A landscape with many peaks, sampled at points; each row gives a point and its height.
From any point a climber takes the steepest step (rise divided by distance) to one of its 3 nearest points. It stops when none of these is higher. Distance is the straight distance between rows; heights are no part of it.
j_84: [122  94 144 125 186 134 115 136 142  70 146 132 137 118 116 121 108 102
 132 120  97  98 145]  height 6.03
j_409: [107 145 130 109 148 170 129 156 118  66 164 113 121 142  56 130  99 110
 118 122 130  79 157]  height 5.89
j_590: [166 150 120 136  78 128 124 136  91 177 119 100 119 150 119  96 173 144
 137 159 130 200 106]  height 7.25
j_9: [128 107 120  97 141 101 128 125 138 107 191 108 146 108 171 128 140  69
 117 146  75 128 159]  height 6.10
j_808: [130 110 121 132 186 156 131 121 144  75 127 128 136 126 109 121  72 138
 155 115 143  79 138]  height 0.57
j_499: [ 81 194  93 126 105 184 144 149 102 181  97 149 108 144 108 142 121 124
 145  99 189 141  89]  height 3.42
j_824: [ 85  88 145 121 151 146 106 166 135  61 143 140  97 144  67 124  63  88
 105 104 109  99 177]  height 5.86
j_213: [172 131  93 130  40 116 123 130  82 170 141 110 108 174 122 137 221 109
 156 139 121 203  82]  height 7.49
j_840: [160  97 134 114 167 127 146 109 123 135 159 115 154  97 168 133 129  92
 121 145  85 127 161]  height 6.44
j_162: [103  83 140 127 216 153 108 105 138  58 163 157 129 121 121 135  79 107
 165 101 124  68 148]  height 0.42
j_509: [100 175 126 130 123 150 160 106 119 162  97 140 117 149 118 161 109 138
 122 114 183  77 108]  height 3.52
j_289: [112 141 161 133 118 123 161 114 152 152 116  95 154 134 132 120 125 162
 140 132 143  97 104]  height 2.24
j_830: [110  92 151 127 186 161 123 144 132  47 138 144 133 141  80 126  50 149
 150 106 159  82 180]  height 0.44
j_644: [121 113 168 112 179 111 121 106 173 129 122 127 176  94 153 131 112 149
 172 102 137  76 122]  height 3.91
j_62: [143 104 150 105 173 104 155  84 125 141 162 124 157  87 184 130 161 126
 136 133 102 146 143]  height 6.26
j_375: [115 142  64 160  41 118 111 141  62 187 155 130 101 128  74  94 158 105
 130 138 117 175 104]  height 7.38
j_344: [ 95 195  74 135 108 165 145 151 111 143 101 164 105 168  87 156 117 130
 113 110 174 119  71]  height 3.41
j_696: [161  90 177 122 218  97  97 106 150 102 176 135 147  95 185 143  86 110
 137 127 104  95 154]  height 5.92
j_349: [123 113 139  94 103 137  96 173 117  96 105 144 119 144  44 120 116  90
 100 120 102  88 175]  height 6.06
j_412: [144 171  86 139  91  96 112 158 119 150 132 123  98 118 106 110 146 125
  83 148  82 167 128]  height 7.27
j_95: [117 176  87 143 101 157 136 143 109 163  88 152  87 179  88 126 143 111
 110 122 180 149  82]  height 3.44
j_507: [123 130 137 118 155 135 148 104 173 126  76 123 173 123 110 165  83 132
 157 111 170  63 143]  height 7.28
j_772: [130  81 182 137 180 103  99 141 148  68 191 147 129 127 157 147  88  94
 105 101 126 103 165]  height 5.87
j_575: [112 169 140 130 119 175 168 110 121 119 113 105 121 142 134 148 107 159
 132 129 170  89 102]  height 2.76
j_466: [131 170 143 165  98 145 132 140 125 171 104 133 128 145 125 122 136 158
 112 136 136 172 113]  height 6.21
j_958: [129 152 133 144 133 132 135 149  98 123 127 115  94 133 109 121 151 166
  90 154 119 135 141]  height 1.66
j_166: [136 120 132 110 146 147 142 147 127  88 123 124 134 123 113 124 136 110
 105 112 117 102 161]  height 4.16
j_992: [154 133 134 130  32 110 115 105  70 172  81 111 149 211 167 132 177 159
 141 131 143 202  89]  height 7.26
j_459: [ 72  66 170  87 199 144  99 133 132  43 167 146 114 120  97 175  59 124
 133  82 128  79 177]  height 5.88
j_730: [149 101 132 139 165 144 124  94 178 115 101 105 170 125 110 146  71 137
 161 111 150  45 166]  height 6.01
j_362: [141 137  99 114  41 101  89 146  98 152 155 158 139 127 139  78 150 121
 100 136  76 227  88]  height 7.14
j_372: [170 135  95 119  40 138 112 128  98 145 121 146 148 160 152  78 185 146
 163 124  89 219 105]  height 6.98
j_447: [136  96 141 112 166 148 129 137 128  86 164 151 139  95 143 128 128  84
 122 122 101 111 147]  height 4.93
j_740: [140 166 121 143  70 142 139 126 118 178 120 116  99 161 115 126 147 128
 135 133 156 180  91]  height 7.13
j_889: [135 141 136 112 150 120 153  93 145 127 104 102 167 124 108 145  92 146
 143 115 161  56 121]  height 5.13
j_442: [ 92 176  92 150  72 160 137 136 106 197  68 141  93 169 119 132 153 108
 122  81 191 187  69]  height 6.93
j_965: [113 140 122 123 141 147 162 146 135 131 124 110 103 133  91 121 142 151
 114 129 135  69 132]  height 3.66
j_132: [134 156  88 142  82 133 134 125  97 178 119 128  75 143  91 126 169 122
 124 129 146 191  88]  height 7.04
j_277: [122  86 148 161 172 140 131  85 157 103  91 118 123 132  78 173  26 129
 164 119 172  46 154]  height 5.22
j_895: [131 103 159 114 179  96 149  98 178 154 116 143 169 109 186 127 148 146
 159 147 156 117  93]  height 5.67
j_158: [123 134 103 127 130 128 153 152 118  85 119 108 117 110 131 117 174 152
  89 154 109 123 121]  height 1.20
j_520: [139  93 151 123 165 104 114 109 144  85 171 110 126 104 162 144 105  80
 121 138  91 114 168]  height 5.63
j_552: [123 105 121 107 149 147 121 154 130  69 133 146 133 113 110 130 108 100
 119 130 111 108 162]  height 7.01
j_145: [118  95 117 134 172 134 128 104 188  99  98 117 147 106 134 158  40 138
 174 111 175  59 140]  height 5.96
j_985: [105 138 111 128  94 105  91 158  91 129 129 132  64 123  73 142 159 119
  75 135 116  92 129]  height 7.08
j_602: [ 89 145  52 159  67  89  92 164  69 154 144 145  66 137  63  97 125  92
  97 115 107 137 124]  height 7.29
j_886: [151 160 127 146 100 129 146 117 152 172 101 137 161 146 138 109 135 156
 147 146 127 181 101]  height 6.30
j_601: [146 151  92 123  73  98 111 145  89 154 132 124 105 142 117 100 159 142
 118 130  97 205 109]  height 7.36
j_695: [107 122 160 116 169 116 166 101 187 132  92 114 185 118 139 138 128 149
 153 147 155 126 107]  height 5.12
j_959: [108 149  54 183  75 133 105 165  79 164 128 129  68 141  49 102 153  96
  91 122 135 156  88]  height 7.34
j_961: [138  97 132 111 193  92  91 116 164  91 189 126 149 110 173 136 108 108
 118 151  43 129 154]  height 5.33
j_694: [123 165  98 167  84 130 122 155  94 135 140 142  71 126  87 126 148 135
 101 161 142 148 104]  height 6.33
j_220: [128 177 116 134  68 141 130 148 104 176  98 137 122 158 126 107 162 108
 126 117 168 174  68]  height 7.00
j_576: [128 124 172 161 129 110 135  82 184 166  95 147 178 146 182 140 133 164
 141 136 133 154  92]  height 5.09
j_793: [126 112 126 106 133 129 154 129 121 122 149 125 135  94 157 126 153 122
  95 141  94 142 145]  height 6.82
j_962: [134 124 128 119 127 134 149 142 129 133 101 127 133 115 144 116 148 156
 138 151 110 146 128]  height 5.51
j_605: [ 99 189  53 135  86 148 139 159  84 151  87 128  87 167  50 129 135 110
 128 107 169 151  82]  height 3.43
j_502: [167 137 118 142  26 129 126 119  68 172  92 112 115 206 152 116 194 161
 152 128 117 209  79]  height 7.37
j_298: [150 115 149 119 196 144 121  79 169 108 123 137 148  93 143 120  77 148
 148 118 165  80 135]  height 4.56
j_163: [107 151 134 120 108 159 148 163 118 114 135  95  96 133  91 144 138 135
 103 126 158  62 123]  height 5.71
j_618: [131 174 125 154  80 134 143 152 102 154 125 121 103 155 130 117 153 155
 110 140 133 152 115]  height 6.71
j_334: [217 112 182 123 215  48 131  93 179 141 136 125 155  72 194 140 118 127
 184 132 131 111 166]  height 5.90
j_756: [114 128 132  92  79 110 127 122 100 127 161 133 123 105 190  96 169 129
 107 152  80 168 147]  height 7.02
j_615: [164 144 113 171  89 133 127 123 128 155  93 142 156 157 166  98 158 163
 131 117 118 213 139]  height 7.03
j_88: [123 141 155 108 156 126 150 113 160 145 103 116 164 119 128 135 129 153
 140 112 146  82 115]  height 3.53
j_950: [167 134 104 115  57 143 111 103  91 144 136 137 148 137 160 108 148 145
 141 150 106 217 129]  height 6.76
j_517: [128 101 152 125 147 116 138 118 155 166 112 139 146 132 198 115 157 178
 139 154 124 152 111]  height 5.40
j_279: [140 134 142 114 167 145 151 136 142 125 123 109 129 102 118 129 140 144
 111 135 123  97 136]  height 1.62
j_744: [ 85  66 159  94 181 142 110 153 146  44 167 161 112 119  87 150  76 125
 118  83 131  93 161]  height 5.91
j_79: [131 148 131 114 137 134 136 161 104 111 117 116 122 133  86 137 152 123
 117 151 119 106 136]  height 2.15
j_839: [156 129 116 145  75 142 132 119 146 172 107 122 126 153 137 135 165 145
 131 165 122 191 123]  height 7.05
j_541: [138 145 115 151  61 125 144 114 113 200  86 117 129 176 149 121 162 113
 134 132 160 170 102]  height 6.97
j_485: [120  78 155 141 171 127  98 124 136  58 164 161 108 109 130 146  97  88
 117 105 105 106 164]  height 6.12
j_616: [148 154  98 154  46 150 151 155 105 175 112 143  96 175 134 131 189 132
 135 115 164 207  81]  height 6.99
j_173: [101 139  89 131  77  94 100 162  67 148 141 125  57 129  76 107 126 121
  65 136  88 116 147]  height 7.19
j_133: [ 88  55 180 124 189 132  92 150 146  44 184 148 107 111 111 154  78 115
 117 103 126  93 166]  height 5.95
j_312: [110  89 118 118 186 154 118 125 150  65 149 152 144 123 107 135  77 145
 155 109 136  71 164]  height 0.47
j_191: [139 124 122 129 162 159 133 150 163 101 101 100 154 110 108 121 106 131
 157 115 132  94 141]  height 1.34
j_619: [172  97 163 120 189  78 135 102 151 124 167 113 168 105 181 133 116  90
 147 141  68 135 148]  height 6.25
j_893: [123 123  94 109  99 104 129 152  91 130 133 133 110 109 154  98 156 130
  93 132  90 166 159]  height 7.16
j_935: [170 142 154 153  81 110 132 109 140 193  59 118 187 170 188 135 144 143
 140 116 153 191 110]  height 5.55
j_945: [159  98 178 127 208 116 104 115 141 100 166 119 146  92 162 138 126  91
 171 116 111 111 154]  height 6.11
j_443: [104 116 128 124 105 112 107 166  69  97 138 117  80 107  50 146 130 111
  88 130 120  69 145]  height 6.67
j_273: [156  96 142 100 146 107 128 122 153 126 208  98 166  91 199 147 156 118
 119 130  48 144 149]  height 5.82
j_786: [138 147 125  93  73 127  96 123 120 133 177 162 139 107 164  81 153 120
  90 121  51 202 128]  height 6.92
j_274: [168 104 159 127 196 106 135 108 148 132 155 118 159  93 176 153 137 105
 156 150  82 125 150]  height 6.29
j_984: [139  75 158 136 210  90  87 135 154  73 177 136 117 110 152 159  81 107
 124 115  85  87 169]  height 5.78
j_557: [ 95 134  59 160  73 102 111 164  82 166 125 151  89 130  70 104 163 112
  99 132 149 153  85]  height 7.35
j_316: [114 133 133 133 148 171 140 128 154 102 116  90 134 136  85 131  77 141
 142 124 148  59 154]  height 0.63
j_365: [122 130 147 142 139 109 153 119 172 166  89 111 171 135 159 125 124 163
 128 146 141 155  97]  height 4.69
j_100: [169 122 174 116 183  68 118  63 202 120 139 147 182  79 174 133 132 141
 169 123 171 103 109]  height 5.83
j_878: [123 109 128 123 187 105 126  72 191 110 105 142 175  89 156 140  68 128
 150 111 184  72 120]  height 5.29
j_358: [ 95 179 140 144 117 148 164 116 137 161 108 127 138 133 147 153 102 143
 117 135 170 136 106]  height 4.01
j_397: [102 137 113 111 116 151 171  98 129 135 114 104 128 138 122 156 112 139
 131 124 173  61 119]  height 3.06
j_361: [121 119 131 110 166 152 140 131 137 118 115 128 139 115 138 120 142 152
 131 134 112 102 142]  height 3.36
j_925: [141 119 122 119 116 132 134 112 125 139 139 140 141 131 164  91 167 144
 136 171  93 184 133]  height 6.75
j_236: [123  96 148 111 152 134 152 123 173 137 114 113 167 112 154 120 149 156
 149 139 140 102 140]  height 3.87
j_325: [145 102 176 145 208 118 124 111 161 114 158 166 149  85 167 124  71 124
 169 102 155  80 160]  height 3.99
j_625: [118 111 122  84 124 137  92 163 128  95 130 132 116 109  96 126 151 105
  96 132  73  97 177]  height 5.98
j_714: [108 107 151 119 172 146 105 132 137  45 140 143 125 112 115 127 104 105
 129 105 105  96 169]  height 6.34
j_545: [144 142  83 146  46 112  90 136  78 172 160 112 110 155 103  85 172 122
 126 147 109 207 106]  height 7.42
j_567: [148 152 111 140 113 125 135 138 113 126 137 135 116 132 148 111 145 153
 119 183 123 178 135]  height 6.37
j_911: [ 81 143 119 129 102 169 172  99 122 140 103  95 113 118 132 157 111 114
 129 111 200  41 148]  height 2.72
j_983: [153 129  85 102  30  91  95 146  84 153 120 110 142 164 111 103 182 149
 145 127 109 228 108]  height 7.24
j_164: [116 147 137 141 121 134 144 128 139 153 115 109 109 139 131 140 130 157
 118 132 147 135 103]  height 4.30
j_645: [ 99 194 124 156  87 157 151 129 121 158  95 133 103 152 127 130 129 120
 121 112 185 143  90]  height 3.55
j_153: [104 168  98 130  98 147 145 153  98 126 130 124  70 144  92 141 142 138
 102 138 165  92 100]  height 6.18
j_482: [182 110 189 123 202  98 107 114 158 121 147 136 122  83 183 138  90 107
 140 132 104  95 158]  height 5.93
j_737: [104 136  80 120  62  81  98 151  83 138 134 127  89 128 105 126 134 126
  72 144  84 167 127]  height 7.23
j_284: [123  84 147 115 208 125 141 111 143 111 130 130 145  89 154 119 137 102
 152 128 114 111 127]  height 7.15
j_85: [ 95 159 158 170 116 136 142 100 148 164  84 129 161 150 167 147 118 150
 135 148 149 161  98]  height 4.64

For each start below, name the point where the climber stops.
j_911 -> j_895
j_644 -> j_507
j_459 -> j_552
j_443 -> j_545
j_397 -> j_895
j_886 -> j_545
j_575 -> j_895
j_615 -> j_545
